A landscape with many valleys, sampled at points; each row gives a point and its height.
A ball rolls from a point to whichever of its 6 nearest points has the largest drop for the distance, and stops where none of them is lower. Distance is the straight distance between rows; heights are no part of it.
(504) h=219: [210 132 129 179 150 150 102 128 130 132 158]
(732) h=230: [171 175 118 176 114 123 130 114 135 101 165]
(885) h=191: [179 140 132 160 140 135 114  94 139 107 161]
(939) h=101: [166 154  96 140  70  81 128 194 157 184  99]
(582) h=425: [ 79  80 179  99 146 139 156 125  59 166 102]
(422) h=144: [129  85 133  94 174 137 112 116 151 145 106]
(222) h=331: [128 124 144 130 136 130 118  64 148  85 164]
(533) h=371: [ 61 129 135  84 127 129 156 121  88 102 126]
(131) h=173: [164 167 129 239  82 172 141 154 108 131 157]
(499) h=262: [121  92 111  69 151 143 115 144 129 147  74]
(18) h=320: [142 174 100 121  96  96 130 164 156 130 117]
(439) h=569: [ 81 103 139  85 160 142 126 105 108 112 116]
(320) h=495: [ 95 113 120  73 142 135 134 131 107 123 101]
(406) h=311: [111 107 101  63 139 134 123 144 126 144  70]
(751) h=387: [140 127 108 108 146 122 116 123 140 118 119]
(575) h=171: [165 180 128 205  73 120 129 169 126 146 154]
(150) h=477: [ 58  50 182 136 146 149 130  92 125 152 130]
(23) h=109: [ 69 119 136  77 123 124 161 146  60 120  98]
(580) h=267: [ 93  89 139  73 152 151 132 133  97 154  76]
(16) h=479: [ 86 134 137 111 138 122 134  92 125  89 150]
(639) h=247: [157 171 126 169 110 111 126 101 139  89 154]
(15) h=132: [143 160 123 128 129 111 122 109 138  96 153]
(283) h=169: [159 161 119 233  81 174 134 174 107 145 155]
(684) h=168: [178 162 107 163 101 119 130 173 146 137 147]
(802) h=664: [ 96 128 118  85 138 125 125 125 120 101 119]
(442) h=394: [ 59  65 194 115 156 139 149 127  69 174 112]
(725) h=519: [101 154 109 105 121 106 145 123 133  91 144]
(129) h=210: [201 143 126 175 142 145 110 116 135 120 154]
(538) h=432: [147 152 107 124 126 114 130 133 144 101 136]
(795) h=150: [137 167  91 124  66  81 137 174 158 161 109]
(275) h=535: [ 83 150 106  71  94  99 147 145 116 119  97]
(838) h=418: [ 82  64 178 103 150 143 146 135  65 189  65]
(221) h=165: [174 152  92 121 122 108 120 165 146 145 121]
(896) h=528: [107 119 142 112 154 134 121  85 135  97 142]
(11) h=209: [202 160 132 191 129 141 125 116 128 113 159]
(589) h=467: [ 87 117 150 118 143 139 122  71 123  90 155]
(137) h=359: [ 74  84 146  81 146 151 141 128  84 139  95]
(857) h=180: [156 174 134 235  78 162 144 158 110 136 162]
(718) h=415: [ 84  63 195 123 144 125 165 139  58 197  92]
(187) h=560: [100 133 100  78 113 116 143 149 119 113  96]
(113) h=376: [104 153 133 115 126 123 131  78 125  79 161]
(75) h=55: [167 174 111 169  70 103 127 185 140 157 133]
(898) h=408: [ 82 147 132 105 119 112 141 108 117  84 148]
(877) h=121: [173 150  85 110 103 113 120 187 149 151  95]
(70) h=330: [ 65  53 177 119 151 144 137 107 107 161 118]
(668) h=211: [178 173 128 195 104 127 133 131 128 115 162]
(473) h=433: [122 121 122 108 153 130 117 109 150 113 132]
(71) h=462: [ 63  61 186 127 148 144 154  99  81 149 126]
(669) h=154: [137  92 139 125 168 142 106  88 158 123 146]
(393) h=383: [140 126  79  81 123 122 124 161 136 137  71]
(688) h=350: [169 152 114 138 140 108 123 131 150 115 151]
(452) h=216: [195 130 124 138 159 136 104 136 141 135 133]
(216) h=257: [169 173 112 186  91 107 129 147 135 126 161]
(489) h=322: [157 142 104 114 124 105 123 155 146 121 117]
(721) h=378: [ 82  71 170 142 149 141 117  53 146 129 143]
(679) h=134: [149 167  94 141  81  87 133 180 151 160 111]
(20) h=364: [123 150 141 137 138 121 125  48 140  81 156]
(319) h=232: [129  91 151 133 157 138 110  51 160 115 148]
(392) h=488: [110 120 110  82 146 129 127 127 133 118 109]
(188) h=206: [102  81 131  81 163 143 116 125 127 147  90]
(664) h=605: [ 69  76 161 115 149 145 130  82 114 130 142]
(607) h=116: [174 161 114 194  83 129 127 195 134 147 135]
(833) h=346: [103  92 151 120 161 145 114  67 143 111 149]
(535) h=159: [162 130 134 147 151 141 105  81 155 113 159]
(428) h=176: [175 125 117 131 154 133 104 120 155 119 144]
(824) h=475: [109 145  94  88  99  98 138 159 133 126 101]
(469) h=587: [ 69 107 156  98 147 134 143 109  92 109 133]
(214) h=577: [ 93 155 107  97  96 106 141 145 128 106 120]
(56) h=223: [172 140 105 124 137 124 115 158 146 128 128]
(663) h=193: [183 170 129 228  98 155 133 142 108 127 164]
(690) h=167: [153 175 114 162  84 103 134 168 147 146 142]
(829) h=141: [153 159 129 214  66 148 130 188 130 171 146]
(53) h=266: [ 73  69 152 101 160 149 134 116 109 150  96]
(143) h=561: [119 136 122 109 142 125 130 114 142 100 133]
(641) h=451: [ 78  87 166 129 144 148 125  52 133 109 144]
(947) h=166: [192 156 115 187 117 136 125 163 129 127 154]
(195) h=352: [140 171 107 133  92  93 137 158 146 123 136]
(864) h=478: [134 137  94  82 119 109 128 154 141 121  98]
(581) h=255: [145 115 108  86 160 134 115 140 143 125 105]
(2) h=98: [165 101 133 130 177 144 100 104 157 144 137]
(781) h=90: [164 162 105 161  69 103 128 198 145 184 121]
(657) h=215: [172 129 113 113 153 127 107 154 142 146 109]
(268) h=324: [122 152 126 122 124 117 133  94 135  89 147]
(820) h=264: [ 81  73 152  99 165 144 119 105 132 137 112]
(297) h=212: [ 89  74 138  90 169 140 118 107 133 141 102]

Two balls start at each pair of points below. Name the first point that both come to, or write -.
(469) and (896) | -
(824) and (143) | -
(833) and (721) | (669)
(641) and (473) | (669)
(129) and (885) | -

For each start below, name the point where the ball stops.
(452) | (2)
(857) | (75)
(795) | (75)
(283) | (75)
(663) | (75)
(113) | (15)
